Points on a hilly landscape, in no order, each with its height.
From any point a ball rolls to the lowest of the 2 points nearest to it. It stops when none of these is lower. Distance is the straight distance between rows; heights are no part of it.
gov: [ 12  -6   4   4   3  -7  -4   4 -15 -11  -5   7 -14  -8  -6  11  -7  -5
  12  -7  -9  -4   9   1  -8 -11 -10   1 -13  -4  -2   3   1]  (h 727)
Mapa: [  1  -6   2   8   5  -6   6  16  -3  15 -16   7  -1  10  -3   4   0 -16
  -6  -6   1 -11   7   3  -7 -25   9 -12  -7 -18   7   0  -3]  (h 399)
Beb: [  3  -6   4  -2   1  -5   1   6 -19  -4   3  13  -9  -3  -4   1  -3  12
   6  -6  -3  -5   8   2   5  -8  -7   5  15 -17  -8   9  -1]  (h 665)
rilu: [ -1 -13 -12   2  11  14  11  22  11  16 -16 -20  11   7  -9  -8   2   2
 -14   2   5  -1   3   3  -5  15   0  -9  -7  -1   8  -1  19]  (h 211)
duzam: [-10  -5   1  -1 -17   9 -12 -12  26   1  -8  -8  14   3   7   0   1  -1
 -12  15  -2   0  -1  -5  12   3  13   7  -2   8   2  -5   4]  (h 384)
Sive: [  0 -13   6   1   5   0  -3   7   2  11 -24  -6  -4   9  -4   5  -8  -6
  -4   3   2  -9   8   7  -7 -23  11  -9 -12 -18   5   9   9]  (h 354)
Bukur: [  0   0  -6   6   6  18   0  -7  13  -1 -21   8  -9  17  -3  -5  -6 -11
  -4  14 -11   1 -11   2 -16   1   3  -1  -5  -5   5  -8   1]  (h 316)
vizog: [  4  -9 -17   8   1  14   7  26  -1   1 -18   3  17  -7  11  -4   3 -15
 -10  -4   1   1  -6   4   5  14   7   0 -13  17   3 -18   9]  (h 301)
lufe: [ -1   1  -5   9   3  12  -8 -17   1  -8   1   0 -10  -5 -15  11  -6   1
   9   2 -15   9  -1  -6  -5   5 -11  -6 -11   2  -1  10   4]  (h 338)
Rog: [ -6   6  -6   2  15   2  -6 -21  12   0  14 -12   0  -3 -18   8  -5   0
   3  -3  -6   3   0  -7  -4  10 -14 -10   0   9  -8  17   2]  (h 307)
zimu: [ -3  -3 -16   0  -6  11  -8  15  15   6 -11  -7  19   3  10  -5   2 -13
 -10   6  -4  -1 -10   3  12  20   0   4   6  13   8  -4  13]  (h 400)
Tiv: [ 10  -7   0   9  -9  14   3  11   0  -6 -11  -3  -3  -4   8   3   3  -3
   4   0   2   7  -1  -9 -10  -6   7   8 -18  14   4 -20   4]  (h 208)
bekig: [ 13 -13 -19   3 -10  -4   5   3   1   3  -7  -3  21  -8  12   6   3 -15
  -1  -9   8  -6   5   7  -3  14  -5   4  -4  24 -10 -22   6]  (h 373)
mugo: [ 13 -14 -13   1  -6   4  -5 -24  16  -4  -5   5  -3  -6  -5   2  -3   6
   4   0   2   6   6   6   0  11  -6   9   3  -6 -11 -15  11]  (h 470)
Vavu: [ -7   2   2   4   9 -15  11  14   8  15  -4  -3  10   5   4  -2   1 -10
 -19  -9   9 -15   1   4  11  -7  10 -17  -5  -1  12   3  -8]  (h 244)
vobu: [-10  -4  14 -12   2   9 -28  -8 -11  -2 -12 -11 -18  12  -4   8  -9   8
  12  17  -9  -1  12 -15 -18 -23   5   9   0 -14  -4  15   6]  (h 549)
timo: [ -7 -11  -1   3  11  14 -14  17  -7  -6  -9  -9  -4  -1  -3   7  -1  -2
  -1   7 -15  -1   1  -6  -5 -11   0  -1  -9   4   3  12  11]  (h 70)
pur: [ -7 -11   1  -5   9   1  22   8   0   3  12  -3   7  -2  -9   4   7   0
   3  -2   0   7  10 -13  -4  -8  -5 -13  -4   4 -14  12   1]  (h 363)
Kotut: [ -1  11   0   1   4   1   3 -19   8  11   6   0  -5   9  -9  -8  -5  10
  -6   1   5  -1 -10   4   4   7   1  -5  11 -13   8  -1  -3]  (h 539)
rud: [ -4  -6   4  -8  -2 -12  -1   1   0   7   2 -20  13   1   1   5  -8  -7
  -6  -3   2 -11  14   0   2 -10   0  -6  -4  10  -2   9  -4]  (h 587)
Mefer: [-15   1   6   1  16   2   3  24 -15  -1   7  -2  -1  -8  -2  -5   2  12
 -12   0  -4  -8  -6  -4  15   4   3  -6   6   3   5  19  -4]  (h 758)
gol: [ 14  -2  -7   7 -11  17  17   8  -3   4  -4   3   0   0  -2   1   4   2
   9  -1   4  14  -3  -2  -6   7  -3   5  -5   5   2 -16   6]  (h 144)
tirez: [ -9   8  11  -3  15  -2 -12  -6   6  -1   2   6 -10   4  -4  -5  -1   3
  -1   9  -5 -11  -6  -6  -1 -17  14  -4   7 -10   5   3 -16]  (h 272)
gebat: [ -4 -17   3  -1 -11   0 -18   7   3   3 -28 -11   2  11   4   4  -4  -6
  -2  14  -6  -7  11   7   2 -23  14  -2  -7 -11   7   8  14]  (h 293)
bisig: [  2   4   9   0  -9 -12   5   1  -7  -7  13   3   3 -10   4   6   7   2
  13  -6  -1   4  10  -7  -2 -22  -2   8  -1   8 -13   1 -20]  (h 436)
buze: [ 10  -1 -12   8 -14   7  13 -11   6   1   0  -6   5  -2  -4   7  -3  -1
  -1  -5   6  14  -4   0   0  14  -9   6  -6  11   0 -12   7]  (h 65)
Mized: [ -2  -1   3   2  -7  -4   0 -10   8   1 -14   6   0   5   3  10  -6 -16
   2  -1  -6  -2   7  -3  -8 -23  10  -4 -17   4  -5  -5  -8]  (h 548)
Mev: [ 15  -5  -4   3  -7 -17 -11   2  -7  -9   1   5   1 -21  10   4  -3 -16
   5  -8   4  -6   0   9  -1   3  -7  10  -3  16  -3 -22  -5]  (h 367)
lizi: [ 12 -19   4   4  -8  -4 -14  15 -17 -12 -14   1  -4  -6   2   8  -4  -4
  11   1  -9  -6  14   6  -5  -9  -6   6 -12  -1  -3   2  12]  (h 718)
lusuz: [ -8   1  -1   1  -1   2 -22  -1   4 -17   3   6   9  -7   6   8   2 -14
   5   9 -15  -2  -8  -2  10   1  -5   3  -3  18  -1   4  -7]  (h 274)
bil: [ -8   1  -2  -7  11 -11  13 -13   9   9  24  -8   7  -4 -10   3   7   5
   8  -5   7  -1   8 -13  -5  -4  -7 -16  -2   9 -14  14  -9]  (h 320)
nov: [  2   8  -2   6   4  -4 -12 -19   8   4  11   0 -13  -2  -8  -4   1  13
   6   0   8  -1  -2   8   3   8  -3   3  13 -11   1  -5  -2]  (h 517)
setu: [ -2   8   7  -1  13  -7  -6  17  -5  -1  -2  13  -5   3   2  -3  -1  -2
  -8  -1  -2 -18  -8   0   3 -13   9  -4   5 -11  10   3 -13]  (h 341)
mik: [-12   3   0  -9 -10   4  -7  -4  -3  -1  12  -7   7   6   6  -2   0  12
  -3   7   2   1  -7  -5  13   9  -5  11  18   9  -4  11   1]  (h 231)
Peri: [  9  10  11   3   6 -13  11   1 -23   2  23   2 -11 -12  -5  -6   9  21
   8 -20   4  -4   4  -7   3 -10   0  -4   6 -10   1   7 -10]  (h 728)
Gegug: [ -9  -2  13  -1  12  -2   7  35 -17   2   1   0  -2  -3  -3  -2   5  16
 -10  -5   3  -8   7  -8   6 -12  13  -6   0  -8   3  15  -4]  (h 750)
kibid: [ -4   2   1   5   5  -4 -10  -2 -11  -8  16  13 -10 -10  -3  -1  11  20
   9   1  -1  -1   1  -5   8  -5  -3   3  14  -6 -11  12  -9]  (h 681)
Keb: [  9 -10   0  -2  -2   1   9  36 -21   2 -10   0   5  -3   5  -1   1  -4
  -2 -11   4  -4  16  13   2   0   9   2   2  -2   1 -11  13]  (h 694)
Vuk: [  0  22   6  -3  -4 -15 -15 -47  15   2  19 -10  -3 -12  -8   0   1  23
   6   0   4   1   5   6   3   3   7  -1   6  -9 -11   6 -10]  (h 454)
ladir: [  1   8   8  10  -4   4 -20 -27   6 -12  -4   6 -18  -9   1   5  -2   9
   8  12  -6  12   1   2  -6   9   2   6  -9  -9  -1 -17  -6]  (h 462)
dani: [ -3  16  -2  -7  -3  -5   2  -7  -2  -5  19  -3   5   1   5  -8   0  13
   0  -1  13   6 -12  -2  12  12  -6   9  22   9   0   4  -2]  (h 286)
dibek: [  7  12  -7  -3  -4  -9  28  -3   2  -1  22   5  12  -4   3  -4   4  -1
  -1 -12  16   9 -12   4   9  15  -3   0   4  15  -6  -8  -3]  (h 306)
Ruta: [  5   1  -3   2  -6  12  -8 -27  13 -13 -15   4  -7   1  -2   3 -12   3
  -2  15 -15  17 -14  -4  -4  19  -6  11 -14   2  -7 -13   2]  (h 263)
pevaz: [  2  -1   7   7  -9  -2 -16  -8   6 -10  -2   8  -6 -11   6   0  -2   5
   3   6  -6   5  -4  -1   0  -2   6   9  -6   1   2 -15  -9]  (h 435)
mef: [ 11   6   1  -5  -2 -12  10 -23  -1  -5  19  13  -4  -8  -4  -2   2   5
  15  -8   6   4  -1  -1  -1  -1  -8   5   1   1  -9  -5 -10]  (h 520)
daniz: [ -9  -4  -4   5  -1  -7   2   2  19   9 -10   2  17   0  11  -4   2  -8
 -19   3  10 -14  -7   5  14   4  15  -7  -3   6   7  -7  -2]  (h 310)
Lolup: [  2  -8   2   2  -6   5 -11 -19   5  -5 -18  -1  -7   6   2  14  -5 -12
   5   9 -12   8   8  -7 -18 -18   6  -1 -24   1  -1  -4   4]  (h 531)
miba: [ 19   1  -1   9   3 -10  -6 -13  -4  -7 -11  18 -12   0   2   3  -6  -8
   6  -5  -2  -6   0  10  -6  -1  -6   1  -6  -9   3 -21  -8]  (h 745)
fevul: [-10   7   0  -5  -3  -1 -31 -18  11 -14   5  -1   1   2   7   3  -1  -6
   7  14 -17  -1  -6  -5   5   3  -4   6   5   7  -3  10  -8]  (h 223)
kato: [ 19  14  10  -1  -6 -17   5 -27  -8  12  10  -6  -9  -6  -3   0  -8   9
  11 -16   5  -8  13   4  -3  -8  -4  -6  -2 -12   6  -3 -10]  (h 545)
Soraf: [  4   3  -1  -4 -14 -12 -15 -30  14   0  11 -15   4 -11   0   7  -6   4
   2  -1   3   1   6   5   2   8  -5   5   5   5  -7  -4  -3]  (h 440)
bogid: [ -5 -20  -3  -2   8  10  -5  27  -6  -9 -11 -10   4  -9   3   0  -5  -5
  -9   5 -10  -7   3   0   6  -2   7   1  -9  13   5   6  13]  (h 149)
Rezor: [ -5  -1  -5   6  -1 -15   4  -9  10   9  14  -3   9 -11   0   3   4   6
  -6  -6   9  -1   2   7  15   9  -4 -11   3   1   0   6  -4]  (h 483)
Sedes: [ -3  -3  -4  -4   3  24  14  25  -2   4 -18  -1   0  19  -2  -4  -3 -19
  -5   9  -6   2  -6  -2 -17  -3   5   0  -4   4  10  -2  10]  (h 239)
balu: [  0  27   8 -11  -2 -17 -17 -38  13  -5  22  -7   1  -2   3  -7   0  16
   9   4   6  -4  -9   4   3   2   5   5  11   5  -8   5 -14]  (h 403)
Rusug: [ -6  -8  -3  -1 -15   5  -9   9   3  -4 -10   3  11   7  14   4  12 -14
   3   8  -4   1   6   0   6 -12   5   7   6   8  -2  -4   0]  (h 295)
neb: [  3 -10  -8   0  -3  -2  -3  18  -6   0 -19  14   4   5   7   1  -4 -15
  -1   3  -7 -10   3  14   4  -3  -2   1   5 -10   2  -2   6]  (h 717)
Los: [  5   2 -13   7  11   6  20   5  -2   4  -1   4  -1   9 -12  -7  -4 -11
  -1  -6   0  -1  -9   8  -2  19 -17 -10   6  -2   2   1   5]  (h 769)
vub: [  5   6   2  -1   7 -16   6  -6 -14   1  34  -2  -4 -19  -5  -5   9  29
   8 -15  12  -1  -1  -1   5   4  -4  -3  12  -1  -3   8  -9]  (h 713)
Gitib: [-13  -7  -9  -1   9  17  17  19  10  21 -12 -19   7  18 -11  -5   4 -11
 -14   4   4   5  -2  -6 -14   5  -1 -13  -6  -6   5  16  12]  (h 171)
mepop: [ 11  -5   3  -4   5  -2  30  23 -26   7   6   9  -1  -1  -9  -5   4   2
   5 -21   5  -1  11   4  -3   1  -3  -5   8  -8   0  -3   2]  (h 666)
zifo: [  2   8   8   3   6 -22  13   6  -1   6   7  -1   8  -4   4  -6  -3  -2
 -15 -14   9 -11  -6   2  11   2   7 -13  -6   5  10  -2 -14]  (h 157)
muki: [ -5   0   7 -11  10  14 -13 -15  -5   8  -8 -15 -15  19 -11   5 -12   5
   4  11  -6  -2   7 -10 -18 -15   0  -2   6 -17   0  16   8]  (h 565)
zub: [-13  12  -2   0 -14   2 -21 -20  17  -6  11  -2   8   2   7   5   3   5
   0  10  -3   7 -10  -1  16   8  -2   6   9   5  -5   9  -1]  (h 151)
gunam: [  5   5  -1  -5 -11 -23  19  -2  -1   3  19   2  13 -15  13  -7   8   7
  -4 -16  21   0  -3  11  12  11   5   7  10  12  -1 -14  -6]  (h 362)
rom: [  6  13  -3   6  -9 -14  -6 -46  22   2   6  -4   1 -12  -7  11  -4  -1
   3  -7   1   3   5   8   1  13  -1  -6  -9   1 -13  -6  -8]  (h 475)
Vagel: [  3 -13   8   2 -13  10  -4  12   2  -7 -16  -4  -1   1   9  10   6  -3
   4   6   3  10  11  -9 -13 -26  17   9 -26  12   0 -13   6]  (h 260)
sobag: [ 13  -5   8  -2  -2 -21   1 -11 -15  -5   7   3 -12 -22   2   1 -11   9
   2 -12   1  -3   5   7   4   3  -4   8  -2  -5  -1  -2  -4]  (h 456)
nar: [-16  -1   4   1   4  18 -21   9  17  -2  -7   8  -3   7   5  -3   8  -3
  -4  20 -10   1 -16 -12   0  -8  19   1   3  -2   9   0  -5]  (h 253)
kepa: [  2   2   6  -8 -22  -1 -16   0  -4  -1   0  -3   4   4  18   3   2  -7
  10   5   1   1  10   5   3  -7  -4  19  13   2  -2  -9  -6]  (h 355)
bepu: [ -7  13 -10   0   5 -12  -1 -27  17   2  25  -9   8  -4 -13   6   3   3
   5  -5   4   1  -2  -2   2   6 -14 -14   2   8 -15  20  -3]  (h 264)
kek: [ -1  11   2  -4   6 -13 -13  -1 -13 -10  26   3  -6 -18   4  -5  11  21
   9  -5   6  -7  -7   5  14   5  -4  11  22   1  -6  10  -8]  (h 696)
kipan: [ -2  18 -13   0  19  -1  23  -1   9   3  21   0   5   6  -9 -13   8   9
  -1  -3  13   6 -22  -5   3  18  -6 -14  10   3  -2   5   1]  (h 330)
Vob: [  4 -11  -1 -11   0  -7  20   4 -16   5   5   8   0   3  -6  -4  -2   6
   8  -9   3  -4  12   6   2   0  -7   1  14 -10 -10   2   5]  (h 647)
pivez: [  3  -6 -11   3   0   8  15   0  13  13  -4 -12   8   5  -8   0   1   0
  -8  -2   9   7   4   0  -3  11  -4  -9  -7   3   2  -5  13]  (h 150)
suf: [ -3  -8   0 -10   0  13  11 -12  -6  -2   3 -13  -8   5 -14   7  -7  11
   6   7  -4   4   8 -13  -7   2 -12  -2   0   4 -11  14  13]  (h 481)
bosu: [ -6   3 -11   4 -14   3   3 -13  31   9  -7  -4  18   2   6  -4   3  -5
 -21   4   8   0 -14   2  17  17   8   1   0   9   6  -9   2]  (h 351)
zazu: [ -3 -13   0   0  -1  14   2  -2  -5 -10 -20   7 -13   3  -2   1  -6  17
  -2   9  -9   7  -3  -1   0  -1   2   7  -4  -7   0   3   7]  (h 808)
pobi: [ -1 -10 -10   4  -1 -17  13   5   7   8   9  -3  19 -11   6  -2  10   2
 -14 -11  15  -2   3  13  15  18  -6  -7   3   5  -5  -5   5]  (h 455)
padu: [ -2 -11  11  -3   0   2 -18  22  -7 -12  -4   3  -7  -9   7   1  10   9
   5   5   0  -6   8  -4   5 -14  13  15  -1   0  -1  -6   0]  (h 353)
zel: [-10   5   2 -14   8  -8  19  21 -19   9  10  -3  14  11   3 -10   2   6
 -11 -10   5  -2  10   8  11  15  -5  -6  20 -11  -2  10   4]  (h 643)
furi: [ 17  -6  -3   3  -3 -19   5  -1 -16   0   7   3  -1 -21   3   2  -6  -6
  -2 -19   4  -9   4  16   3   9  -8   5   2   2   2 -15  -2]  (h 414)
roviv: [ 20  -4   4   5   3  -5   7   3 -11 -12  -2  14 -15  -7  -7   4  -8  -7
  13 -13  -4  -2   3   1 -16  -3  -7  -2 -11   4  -1 -16  -3]  (h 735)
Mab: [-12   6   8   5  17  16 -12  -2  10   1  -5   3 -12   7  -5  -3  -6   3
  -7  13  -9   0 -19 -10  -7  -8  18  -6  -1  -7   8   9  -6]  (h 204)
kupe: [  4 -10   7  12  -5   9 -14   1 -10 -14 -15  17 -20  -2   8   3  -3  10
   6  13 -11  14  -3  -3  -6  -2  -4   9 -11 -12  -1  -3   5]  (h 803)
defet: [-11  -4  -3 -10  10  12  20   2  -6   7   3 -17   0  10 -17   1  -7   8
  -9   3  -1   5  -1 -10  -4  19 -17  -7   5   0  -4  20  17]  (h 463)
gomu: [  8  -7  12  -1  -8  -6 -17   3   0  -9  -4   6  -7 -14  18  -7  -2   8
   2   7   3  -7   2   3   5  -6  12  18   0   2   5 -16  -8]  (h 402)
Vosa: [ -7  11 -13   8   9   2  18  -8  18  -1  13   9   3   0  -6  -7   1   8
  -4   0   6   8 -23  -2   6  15  -1  -9  -1   3  -2  -2  -3]  (h 297)
vetid: [  8  -5 -10   4  -1  16  -6 -19  17  -3 -26  -1  -6   6  -6   0 -11  -4
  -3  13 -12   6  -6  -3 -13   9   2   1 -17   3   0 -15   9]  (h 296)
Larik: [  1   0  -9   2   7  17 -14  16  -1   2  -3   3  -4  14  -1  -5   3 -14
   6   8  -5   1  -1  -1  -9  -2  -4   5  13  -3   6  -6   4]  (h 350)
zatan: [ -6   0  -1  -2   2   1   9   1  -6  -2  11   5   0   2  -5   5   2  -4
   9  -7  -4   2   9  -8  -6 -14  -3  -5  -1   1  -6   7  -7]  (h 394)
Bedo: [ 14  19   7  -1  -3 -18   2 -43   2  10  20  -7  -7 -11 -10  -2  -3  16
   5 -16   7  -3   3   6   0   2   1 -10   1 -16  -1  -2 -11]  (h 506)
Gud: [  9  14   0   2  -3  -1 -24 -36   5  -4   6   3 -16  -2  -6   0  -6  11
  12   6   1   9   1   6  -7  17 -10  10   3 -13  -4 -11   0]  (h 487)
babo: [  9 -14 -12   6 -12  11 -14  -8  16   0 -12   0   5  -2   7  -3   1   7
  -3   9  -1   5  -3   3   6  13   2  16   1   0   2 -20  14]  (h 444)
tezoz: [-19   9   2   4  19  11  13   5   4  20  -1 -10  -2  15 -13  -4   0  -5
 -15   6   0   5  -8 -11 -11   0  -4 -14   0 -11   9  25   2]  (h 224)
buton: [ -8   9  -1   5   5   3  20  -3  13  17  -2  -5   6  14  -3  -9  -1   5
 -20   0   9   2  -9   2   3  11   2 -13   3 -11  12   3  -1]  (h 559)
binek: [-13  11   0   3  16  -7  12  19  -3  -2  19   5   8  -5   1  -6   8   8
 -11  -7   5   4 -11  -4  14   5  -2 -11   6   5   3  16  -7]  (h 765)
kun: [  5  17   6  -8  -8 -23  14 -13  -6  -6  29  11   3  -5   7  -2   7   0
  12 -13   0  -2   0  -2   1 -12  -3   1   4   7  -9   5 -20]  (h 484)
Vulu: [  5 -14 -18   4 -10  11  -1  14   5   4 -21  -5  16   1  13   1   5 -18
  -1   0   4   0   9   4  -2   3   7   5  -7  16   0 -20  15]  (h 335)
Tekel: [ 16  -2  -6   8   4  -9   7 -10  -6   7 -12  10  -8   4  -5   1 -11 -14
   3 -10   2 -15   3  14  -6   4  -8  -9  -3 -11   1  -9   0]  (h 755)
gugez: [ 15   0  16  -7 -15 -12  -6   1 -14 -10  -4   5 -10  -3  12  -1  -6   3
   7  -4   4  -3   9  -1  -5 -11   2  21  -3   6   2 -20 -13]  (h 445)
fet: [-10   9   0   5   9   9   4  -6  16  -1   0   6  -4  -1  -3  -4  -2   7
 -12   6  -2   6 -22  -7   6   2  17  -6  -4   1   6   0  -8]  (h 254)
fezi: [  3  -7 -10   5  11   5   6  28   1   2  -4  -1  10 -12   6  -6   1  -2
 -15  -2   4  -4  -8   8  10  23   5   1  -2   9   4  -9   7]  (h 262)
bef: [  2  -4  17  -8 -15  -3 -14  -6  -5  -7 -16   0 -10   7   7  12  -1  -6
  13   9  -8   7  15  -7 -14 -29   5   9 -17  -9  -6  -1  -2]  (h 508)
Gugo: [ -6   6  -4   6  16   9 -12  11  -6   3   3  -1  -9   9 -11   0   4  -1
   5   4  -4  -2  -7  -3  -6  -2  -8  -8  16  -8   9   8  -3]  (h 312)
Nefo: [-10 -15   5  -7 -12   6 -20  12   7  -3 -20   3   3   8  14   2   6  -9
  -2  19  -9  -2   2  -3   1 -20  12   5  -5  -5   5   7  10]  (h 229)
riz: [-18  10   1  -3  -3   0  11   6  14  14  12  -8  13  14   3  -3  10  -1
 -11   3  13   6  -4  -3   9  -1  11  -8   8  -2   6   3  -1]  (h 576)
fupa: [ -4   0   4   2  -8 -11  -5 -12   8  -1   0  -9   6  -6   4  13  -6 -12
   3  -5  -3  -5  12   2  -2 -13  -3  -3 -13  13  -7   1  -9]  (h 568)
leti: [  0  -8  -4  -1   7   8   0  17  -3  -3   0 -11   4  -9  -2   0  -9   5
  -7   0  -4  -7  -1   2   8  15   0   2   0  12   5   0   7]  (h 214)
Tibiz: [  2  -6 -12   3 -18   4 -16  -2  10  -1 -12  -1  16  -1  12  -4   0  -9
  -6   5   0   0  -7   9  14  16   0  14   6  10   4 -16   9]  (h 420)
Risik: [  6 -20  -1   0  -9   1  -4  28 -13  -5 -21   1   1   1   7   2  -4  -4
   0   0   1  -7  12  15   1  -7   9   7  -4  -5   2  -5  14]  (h 706)
tubu: [  5   0   2 -10  -1   3   7 -19  -6 -10  19  -1  -6  -2  -8   1  -2  10
  21   1  -1   8   7 -14  -9   1 -12   6   7   7 -15   8  -1]  (h 500)
dumo: [-15  12  -2   4  10   9  -6   7   0  11  -3  -4   0  14  -4   0   0  -8
 -11   5  -3  -2 -10  -3   1  -2  -2 -10   8  -5  15  16   0]  (h 270)
ripu: [ -4  -7  15 -11  -6   4 -14   3 -13  -8  -5  -3 -12   9   0  10   3   4
  13   8  -5   2  16 -14 -15 -34   2  12  -8  -7  -8  11  -2]  (h 530)
futus: [ -4  -6 -13   4   5  27  -1  20   3   3 -28  -1   3  15   0  -3   3 -24
  -6  11 -13   8 -13  -3 -19 -10   7  -2 -15   4  10   5  13]  (h 198)
lami: [ -7  12  -6   4  -4  13 -12 -28  18 -12   0   4  -3   2  -2   3   0   3
  -1  13 -13  16 -18  -5   5  12  -1   4  -1  -3  -3   2   4]  (h 220)
rigan: [  9   9  18   8  -4   1   4 -10 -17  -9  -1  19 -22   3  -2   3   3   3
  15  -2 -10  10   1 -12 -15 -13  -3   3 -11 -14   1  -5 -10]  (h 791)
Muf: [ -6 -13  -2   2   7  17 -11  20  -3  -6 -26   3  -3   6   0   3   2 -13
  -4  12 -18   0  -3  -5 -13 -18   6  -3 -17   1   8  14  13]  (h 142)
maka: [ -5  -3   4 -11  -5   8   1  16  -6   2   8 -24   6   1  -2   4  -1  -5
   5  -4   5  -1  16  -3  -5  -4  -2   4   0  18   2   0   2]  (h 604)
Fis: [-10 -18   4 -20   1   4   7  22  -2   6  -8 -14  13  12   4  -4  -3   1
 -10   5   5  -7  12  -1   0  -7  14   2   5   0  -1   5  10]  (h 605)
duzi: [  6  13 -15  -5  19 -12  22  -1   2   9  21   0   7   1 -14 -13   5   6
  -2 -10  15  -1 -12   7   3  30 -25 -15  15  -2  -2   1   9]  (h 372)
Malag: [-18  -5   8  -8  -1   6   5  11  12  10  -3  -7  12   8   6  -6   6  -1
 -14   8   5   1  -2  -8   8  -8  15   0   2   2   6   6   0]  (h 589)
Mude: [  2  11  -3   6   6   9  23  -5  -2   5   2  18 -10  15 -12  -7   5  -2
   5  -2  -2   3 -13   0  -6   6  -8  -7   5 -12   3   3   0]  (h 776)
Rop: [-13   9   6   1  -7   6 -18   3  21  -4   1   8   7   7  13   2  11 -21
   1  13  -4   0 -11  -9   5 -15  16   1   4   6   7  -1 -12]  (h 300)
Dete: [  3   4   3   0 -25  -9 -10 -13   0  -1  10 -10   5 -12  11   4   3   2
   8   2   7   6   8   6   5   3  -7  15  11   5  -4  -6  -4]  (h 401)
tude: [ -1  -3   1  -7  -7 -18  20  11 -12   7  12  -3  19  -8  12  -1   2  -3
  -8 -17  12  -1  11  11  10   9  -3   1   8   8  -7  -3  -3]  (h 416)
Tema: [ 10  -1  21 -12 -17  -4  -6 -10  -8 -10  -8   2 -12   7  11   4 -10   6
  11   5  -1   3  16  -5 -12 -20   1  15 -10  -7  -1 -10 -10]  (h 482)
lago: [ -1  10  12   2   4  -3   9  15 -22  -2  13   3 -13  -8  -8  -4   4  17
   1  -8   4   1   2 -11   3 -13   6   1   2  -2   5  11  -8]  (h 739)
zabog: [ -1   8   1  -4  15   2  16  -4 -20   7  12 -11  -8   3 -20  -2  -4  14
  -2  -7   3  -3  -3  -6  -3  17 -18 -13  12  -8  -1  23   8]  (h 439)
Liv: [  9  14   7   8   0   6  15 -19 -11  -1   7  15 -19   5  -9   0   2   9
  13  -1  -3   8  -6  -4  -6   1  -7  -4   1 -16   1   4  -5]  (h 783)
vomo: [ -5  -2  -6  -6  14  22  12   5   5   8 -11   5  -9  20 -13  -5  -7 -14
  -3  12 -10   2  -9  -7 -20  -1  -4  -1   2  -7   3   9   9]  (h 280)
Noti: [ -5  -5 -15   8  -1  23 -15  14  10   3 -14   2   8  10   2  -9   4 -13
   0  14  -8   5  -8  -2  -3   6  -2   4   7   2   6  -5  10]  (h 375)
tabo: [  9  15  -3  -3  14  -4  22  -2 -12   9  20  -4  -4   2 -14  -7  -2   9
   6 -13   7  -1  -5   2  -2  20 -21 -14  15  -6   5   9   7]  (h 410)
Fotig: [  7  12  -1  -1   8 -21  27   0  -6   4  16   1   8  -9   4 -10  -2  -1
 -12 -20  14  -2 -13   5   6  15  -5 -11  -5  10   3  -5  -8]  (h 245)
ped: [  0  22   0 -11  -4 -16 -13 -24   8  -8  26 -10   3 -11   6  -7   1   9
   5  -1  10  -4 -17   8  11  10  -4   8  15  15  -6   3 -10]  (h 352)
tuvo: [-10  -8   7 -17   1  -5   7  18 -12   3   2  -6   9   2   3  -4  -3  11
  -7  -4   8  -8  12   2  12   1   4   1  17  -5  -1  14   5]  (h 624)
rarus: [-15  -4   1 -11   7   5  12  40 -19  10  -3  -4  18  13   4  -5   4  -7
  -9  -5  -3  -1  13   8   4  12   2  -7  12  -5   0  13  11]  (h 659)
tura: [ -5   6  -5  14   1 -11  -5 -30  21   7  10  -2   1 -14  -8   8   2   6
  -2  -6   0   3   2   8   9   6   1 -16  -8  -6  -6   4  -8]  (h 501)
Nes: [ 12   0  12  14 -11   2  -9 -11  -7 -16 -13  24 -18   4   9   6   4  -1
  13   4 -10  21  -1  -5 -10  -4  -5   9 -17  -9  -2 -16  -8]  (h 798)
Zov: [  1   0  10   4   6  -2   0  30  -6   1 -17  12  -7   8  -1  -2   2 -13
  -7  -6  -3 -12   5  -1  -4 -23  16  -4  -5  -6   8  -2 -10]  (h 396)
Riv: [  6  -6  -2   3  -1  -4 -16  10  -8 -17  -4   7   2 -12   8   7  -2 -17
   6   0 -12  -2   0  -4  -1  -2  -7   4 -14  18  -1  -6  -8]  (h 318)
makom: [  0 -13   9  -2  -9   8 -12  16   0 -13 -10  -2  -6  -8  10   1   7   8
  10  11   3   7  12 -10  -6 -23  19  17 -12   5  -2 -10   1]  (h 305)
ropip: [ 11   1 -13  11   9  -4  12   4  -2   3  -5  10   0   0   0  -2  -3 -17
  -3 -10   3  -9 -11  14   0  12  -9  -7   0   3   4 -11   0]  (h 763)
zita: [  4  -8  -1   6  -4  -9 -21   7  -6  -7  -8  15  -4  -6   8   6   0 -11
   2   4  -7  -7   4   9  10  -5  -5   2   5 -11  -2   0  -7]  (h 729)
nusik: [  5  -1  -1  -1   3  -2  23  30 -19  12  -3  -5  11   2   0  -2   4 -10
  -6 -19  12  -2  15  14  -1   9   2  -9   1   0   2  -9  10]  (h 682)

For each start below, name the point where the ball stops.
suf -> Mab
bekig -> timo
sobag -> zub
mef -> bepu
babo -> Gitib
tura -> Nefo
Bedo -> zub
Malag -> gomu
rud -> gomu

Call two points neighbours if one is among the 2 nearest of the other. Go from one point of each pair to the other, from neighbour to neighbour, staying as low as possible. Name the highest point that can't be avoided.
Nefo, Mab -> Rop
bepu, zub -> mef
Nefo, bepu -> suf
Mab, zifo -> tura
timo, zub -> Bukur
buze, Gitib -> rilu
